Points on a hilly landscape, in no order, each with its height.
From any point a ball rolls to the lowest of the 2 points nearest to it. It stops when none of these is lower. Distance is the straight distance between rows; heights are no part of it.
K666 height 46.1: [125 122 151 152 147 117 127 154 110 148 151 121 151  93 123 108 110 165
 162 127  81 127]
K793 height 87.2: [141 135 154 118 141 143 128 101 185 126 105 155 182 151  70 110 120 104
 166 169 188 105]
K412 height 52.2: [109 152 137 127 122 129 133 119 189 115 149 143 145 130 100 120 116  88
 143 110 112 133]
K364 height 37.7: [170 157  91 173  75  88 131 109  74 138 172 120 115 121 141 140 155 120
  85  86 130 101]
K519 height 39.9: [161 144 133 110 119  94 139 110 180 142 178 136 117 173 130 114 163 130
 144 105 154  66]
K43 height 36.1: [140 173 172 141 156  98  98 152 198 109 130 174 144 177 153 111 146 123
 148  80  88  83]
K501 height 27.9: [ 98 118 119 122 126  99 133 164 125 109 132 129  99  95 175 164 134 112
  74  77  57 142]
K262 height 90.4: [164 135 144 154 162 105 115 115 120 150 102 123 152 153 115 119 135 147
 143 167 155  83]
K973 height 38.5: [103  96 151 130 120 122 164 150 100 118 171 126  87  60 146 129 121 112
  69  64  69 200]
K90 height 56.5: [107  94 122  93 165 146  91 117 129 102  58 156 126 161 138 176 137 143
 135 199 177 111]
K248 height 31.7: [ 91 144 126  81 163 136 144 176  92 106  97 124 106  83 191 166 128 147
  71 109  47 155]
K659 height 67.3: [120  99 145 114 147 110 122 150 118 170  95 119  90 103 120 100 120 174
 160 175 128 166]
K79 height 76.4: [126  99 137  76 133 123 137 132 201 134 107 129  62 148 129 130 117 127
 130 144 158 142]
K516 height 62.5: [ 93  78 113  94 139 165 137 143  84  82 111 101 116 130 189 186 131 148
  78 125  93 118]
K650 height 31.3: [104 145  97 154  75 117 122 142 106 143 156 117  76  78 151 134 110 104
 101  87  91 187]
K72 height 54.3: [ 87 117 150 101 146 151 145 137 178  89 133 136 138 112 126 133 117 101
 124 111  87 151]
K846 height 35.7: [102 105 124 104 130 153 132 132 144 120 105 126 138 131 110 134 119 136
 160 168 148 130]
K879 height 78.2: [133 129 124  83 128 128 135 103 203 160  95 142  82 145 103 103 113 126
 147 166 205 156]
K274 height 16.6: [164 170  86 108  98 153 149  80 110 175 144 110 125 114  92  74 124 114
 173 193 193 158]
K292 height 23.6: [141  79 178 144 155 100 156 115 142 122 132 105 127 132 106 112 130 149
 106 117 138  96]
K522 height 26.1: [106 161 107  90 113 148 116 141 176 150 115 143 115 140 112 109 112 122
 194 167 127 158]
K168 height 65.4: [126  90 155 107 166 118 128 153 115 135 106 117 134 121 136 130 140 189
 159 160 113  99]
K307 height 27.6: [ 99 154 122  97 129 116 116 143 190 149 124 141  95 123 126 104 110 116
 157 133 111 166]
K432 height 21.0: [111 142  79 126  95 101 111 124 134 136 122 120  62 144 163 159 128 110
  90 101 105 140]
K261 height 34.8: [151 144  93 184  67 113 116 136  40 126 162 116  99  99 150 140 126 123
  91  52 108 164]
K232 height 57.4: [173 179 127 173 133  88 114 111 147 141 180 141 198 165 127 112 156 100
 123 120 129  55]
K653 height 48.0: [112 128 146  95 150 113 128 169 142 119 144 140 131 134 165 139 147 171
 157 110  55  89]
K969 height 27.3: [137 170  93 168  76 150 139  96  85 142 141 111 123  98 101  96 104  99
 119 125 153 191]
K652 height 19.7: [129 148 118 182  96 148 130 137  51 135 138 115 160  90 106 112 108 148
 132 116 112 173]
K911 height 58.1: [ 71 128 126  95 131 135 143 163 149 131 167 127  91  93 155 140 111 108
 122 103  52 184]
K795 height 34.5: [107 129 111 161 121 150 132 155  36  80 104 115 125  90 166 165 128 144
  61  98  88 172]
K616 height 35.9: [114 133  95 145  89  95 112 137 125 119 163 132  85 110 165 179 130  58
  59  48  96 139]
K417 height 58.6: [106 121 103  92 150 132 100 116 129 102  69 132 107 175 159 186 141 144
 110 171 158  93]
K551 height 56.7: [ 89 108  90 115 106 165 139 147 111 102 159 109 114 123 166 175 112  93
  92 100  75 134]
K226 height 87.5: [113 130 115 147 118 159 131  84 118 111  78 122 130 124  88 137 103 100
 105 145 175 158]
K531 height 29.1: [119  83 158 112 147 109 153 128 139 111 108 115 102 145 129 139 140 150
 103 123 134 116]
K170 height 15.5: [168 155 117 204  73 154 135 117  26 130 156 107 162 103 100 104 111 133
 111  85 143 167]
K396 height 91.4: [133 124 128 132 161 122  94 110 106 136  75 136 172 156 120 145 135 157
 156 193 164  82]
K550 height 43.2: [152  85 144  79 148 143 117 118 158 152  76 146 121 145  95 111 133 150
 177 205 216 121]
K789 height 47.4: [141  99 131 118 146 137 104 109 118 156  64 128 129 125  95 124 119 146
 154 203 208 129]
K579 height 32.8: [103 108 143  67 155 141 120 156 170 120  91 147 122 123 126 139 126 151
 172 171 131 144]
K428 height 48.6: [113 147 131  92 140 124 111 159 181 121 131 148 106 186 157 136 138 143
 175 126 109 106]
K217 height 80.1: [165 155 129 103 124 127 127  92 188 172 124 142 119 139  89  76 114 116
 146 164 192 134]
K603 height 14.6: [175 178 129 197 144  98  99 115  96 180 115 123 150 113 110 103 118 141
 140 138 115 113]
K198 height 92.0: [171  84 198  96 184 144  84 163 161 142  70 185 167 150 107 115 151 159
 193 198 180  99]
K340 height 42.7: [ 75  77 124 108 129 196 165 128  75  93 127  98 125 105 115 139 105 129
 129 150 119 188]
K851 height 67.8: [115 152 139 129 144 132 122 116 202  78 111 155 160 192 126 140 148  94
 121 120 145  82]
K867 height 92.5: [141 118 145 109 160 133  90 136 143 111  91 162 179 189 132 151 152 159
 184 187 163  76]
K866 height 29.7: [107 168  83 151  67 143 130 112 100 135 148 118  74  99 129 113 106  87
 110 103 121 211]
K850 height 53.3: [155 172 134 199 131 108 114 112 134 147 160 133 198 127 107 118 128  95
 124 108 118  80]
K718 height 44.3: [131 133 152 149 140 114 129 134 148 165 171 120 156 116  97 102 106 126
 172 126  98 133]
K180 height 61.6: [ 92 104 116  60 160 166 126 157 132  90  94 115  93 138 196 182 128 129
  72 129  78 127]
K457 height 89.4: [143 138 120 156 128 107 127  94 119 141 109 115 126 128 111 119 126 139
 118 135 152 118]
K547 height 26.6: [135 119 114 171  87 145 148  95  73 108 163 103 140 117 119 124 128 112
  92  90 146 128]
K766 height 44.0: [116 124 123 151 118 111 140 131 124 113 146 123 123 130 143 144 138 125
 107  94 104 106]
K357 height 74.7: [125  99 155  63 154 129 134 145 208 107 114 143  55 169 168 145 132 136
 115 115 125 138]
K293 height 32.4: [124 127  85 170  70 150 131 154  47  97 172 113 127 104 164 167 125 112
  86  58 100 151]
K592 height 43.3: [133 128 124 161  84  72 135 118 148 128 203 146 123 112 137 139 145  58
  88  48 106 106]
K57 height 90.9: [153 103 208 107 195 154 106 163 185 144  83 169 179 135  86 106 131 139
 180 170 160 126]
K946 height 73.0: [114 100 164  56 180 150 121 161 201  88  75 158 100 173 160 150 141 128
 114 136 135 128]
K974 height 29.9: [119 168 170 142 167  91  99 149 197  98  89 177 138 167 147 129 142 125
 114 104 109 110]
K160 height 9.1: [158 138  86 106  90 153 161  77 101 149 146 108 124 129 100  99 131 117
 141 165 203 129]
K790 height 82.7: [183 166 135 126 128 124 147  88 181 158 151 128 168 135  86  72 123  82
 151 141 170 114]
K573 height 30.6: [171 102 160 108 145 139 141 123 157 177 142 118 153 127  86  79 122 131
 193 180 184 106]
K450 height 17.0: [154  74 185 164 162 124 148 121 114 144 133 103 164 112  81  93 123 150
 118 130 144 107]
K245 height 70.7: [137 136  95 133  83 109 148 118 104 162 189  98  97 128 142 116 132 144
 149 115 122 125]
K936 height 72.2: [156 160  65 117  62 114 154  96 115 144 208 111 101 126 146 109 153 103
 135 100 135 107]
K844 height 64.3: [121  85 136 146 157 123 132 142  60 115 101 105 146 126 150 153 141 193
 124 149 114 102]
K29 height 32.1: [139 134 112 164  91 109 140  87 100 117 160 102 132 145 140 132 150 111
  76 103 165  79]
K984 height 26.5: [157 130 130 207 129 144 131 101  46 119 129 107 191 119  98 120 120 133
 115 130 154 120]
K950 height 51.0: [129 116 165 122 173 122  97 131 144 132  36 148 150 127  96 127 131 140
 146 197 177 133]
K910 height 47.5: [117 108 140 126 144 106 143 163 120 137 176 130 140  99 148 130 134 168
 151  98  60 118]
K947 height 66.4: [117 100 172  85 183 124 130 168 115 152  88 126 116  83 133 104 134 185
 159 162 104 151]
K518 height 38.2: [ 97  83 130  97 148 175 118 132 101 103  89 135 162 118 119 150 125 138
 155 191 154 141]
K619 height 24.1: [114 166  99 121  99 109 116 120 161 145 150 121  73 128 142 129 123 108
 128 112 109 148]
K887 height 53.9: [117  87 169  99 191 128 107 125 140 100  41 156 145 132 120 162 148 153
 128 183 169 116]
K658 height 19.6: [148 168 152 201 152  75  97 137 124 153 105 134 172 108 117 113 117 138
 116 117  95 111]
K854 height 24.0: [156 144  99 168  96 154 134  89  66 145 109 108 129 115  92 101 109 132
 128 148 178 168]
K660 height 55.7: [ 78 108 131  93 135 172 161 146 131  79 134 118 132 100 146 161 112  96
  89 105  68 162]
K435 height 41.1: [133 154  85 175  90  88 116 132  97 120 161 124 119 139 164 157 148 115
  83  84 103  86]
K553 height 57.5: [ 80 141  84 116  99 152 127 147 133 119 168 124 107 109 156 143 106 104
 130 118  63 162]
K624 height 40.7: [158 157 111 161 114 129 137  94 109 170 161 113 159 116  90  89 103 116
 164 141 145 124]
K297 height 36.5: [175 140 135 140 129 138 133 103 114 188 135 112 153 120  88  70 118 147
 186 182 171 125]
K873 height 24.7: [116 120 114 112 112 101 114 152 152 117 148 121  62 143 183 172 135 116
  80  81  67 115]
K906 height 46.2: [104 143 136  94 147 109 119 164 176 113 140 153  97 141 165 140 140 141
 140  94  68 130]
K598 height 30.2: [123 126  90 158  56 166 155 127  61  95 184 102 129 119 129 146 122  98
  97  71 130 155]
K621 height 36.2: [117  77 149 148 106 129 164 133  93 109 158 104  72  85 129 127 131 125
  82  78 113 179]
K823 height 7.7: [185 172  90 204  49 139 132 117  13 120 168 124 163 112 121 114 143 123
  87  64 145 144]
K891 height 89.5: [151 137 180 105 172 151 107 144 211 139  90 175 165 147  83  98 122 110
 196 164 181 122]
K870 height 68.4: [134 115 127 148 121 119 126 125  80 177 114  91  95 104 106  89 113 172
 157 156 148 166]
K665 height 88.3: [129 127  97 131 108 142 138  88 107 100 101 116 118 154 113 143 122 119
 100 137 175 123]
K431 height 29.5: [184 163  94 111 101  99 141  87 140 161 169 120 136 155 135  91 162 123
 145 131 158  65]
K754 height 49.9: [106 172 122 159 128 121 117 118 151 116 139 142 177 135 106 131 117 100
 133 120 104 108]
K276 height 39.0: [129 126  90 127  62  93 132 113 147 135 192 134  81 120 158 152 130  59
  89  60 104 118]
K2 height 30.1: [ 86 131 130 122 141 130 148 178  90  92 131 135 126  62 179 166 136 124
  60  68  38 149]
K543 height 33.0: [ 96 116 117 108 136 146 148 155  72 108 103 106  98  93 159 148 126 157
  86 114  71 166]
K438 height 33.5: [120 120  90 134  75 119 130 156 100 120 171 125  64  98 174 163 120  86
  59  54  79 171]
K880 height 48.5: [135 108 166 170 126  74 133 126 158 113 192 142 139 123 137 144 144  97
  92  62  91  86]
K876 height 19.8: [166 172 103 183 118 128 102 114  59 174  99 109 149 108  98 105 112 147
 139 154 151 147]
K95 height 22.4: [127 158  85  93 107 140 123 111 130 165 124 133 109 130 107  97 118 132
 183 175 164 157]
K449 height 24.4: [129 166 156 169 165  78  95 142 167 127  92 151 163 144 129 123 127 128
 120 119  89 101]
K626 height 37.6: [150 100 158  72 142 149 119 147 180 171 120 149 116 142  91  86 136 147
 218 189 192 121]
K922 height 70.8: [124 125 152  92 163 147 116 142 215  76  90 167 117 198 144 151 139 110
 119 115 145 102]
K698 height 40.2: [ 88  96 132 108 167 157 128 129 105  84  79 125 146 106 128 163 114 138
 116 154 126 151]
K889 height 47.6: [157 136 151 110 122 102 131 130 194 142 193 157 118 178 144 105 145 131
 180  79 112  79]
K761 height 60.5: [102 113 101  84 137 142 118 134 149 102  81 107  87 166 174 176 122 130
  78 139 115 120]
K602 height 63.4: [104  83 109 123 140 146 135 129  73  92 110 109 132 141 150 173 139 165
 101 138 123 105]
K25 height 85.1: [154 163 137 153 135 136 123  84 158 142 105 131 181 127  77 100 120  82
 135 158 178 124]
K538 height 86.6: [118 148 113 139 131 152 116  89 151 133  73 131 160 118  73 110 102 102
 133 176 177 153]
K194 height 46.8: [116 138 118 118 118 117 118 124 160 113 144 135 134 162 144 149 145 135
 134 124 117  90]
K298 height 18.8: [167 139  90  93  99 128 154  71 123 150 156 102 118 154 123  96 155 135
 136 152 196  88]
K225 height 30.3: [102 130 151  84 164 131 121 169 176 137 110 153 111 112 128 111 120 143
 156 148  97 170]
K359 height 41.6: [ 83 105 120 131 132 177 147 127  93  90 112 117 159 114 111 149 109 123
 115 137 116 159]
K137 height 43.9: [ 93  82 159  94 163 178 168 146  75 106 107 113 144  78 118 114 118 161
 123 146 112 183]
K334 height 64.5: [128 168 129 131 146 121 102 114 167 100 113 162 176 209 140 141 155 115
 151 159 163  61]
K414 height 42.2: [130 156 157 130 130  85 116 156 174 135 177 168 136 145 150 119 144 138
 171  81  73  95]
K66 height 23.5: [168  83 184 149 164 136 138 124 135 174 144 118 165 123  74  94 118 144
 165 151 155 108]
K215 height 33.4: [112  75 137 116 125 129 160 124 102 119 142  96  87 114 142 134 130 158
  88 104 119 146]
K175 height 69.5: [146 114 122 149 108 107 133 132  77 163 147  94  91 102 128 109 118 171
 131 118 123 144]
K817 height 22.5: [127 104 141 174 116 141 141 124  68 121 138  97 155 104 105 118 111 141
 126 121 127 145]
K472 height 61.0: [144 188 115 149 134 106 108 117 158 132 154 147 180 173 138 120 148 122
 157 138 129  61]

Where does a ball stop that starts at each point below?
K659 | K450
K340 | K160
K137 | K160
K887 | K450
K616 | K603
K910 | K450

Write out the way that a ball takes from each point below.
K217 | K879 K79 K357 K946 K922 K851 K334 K472 K232 K850 K754
K245 | K175 K870 K659 K947 K168 K844 K602 K516 K180 K761 K417 K90 K887 K950 K789 K550 K626 K573 K66 K450
K880 | K592 K276 K616 K438 K650 K866 K969 K854 K876 K603
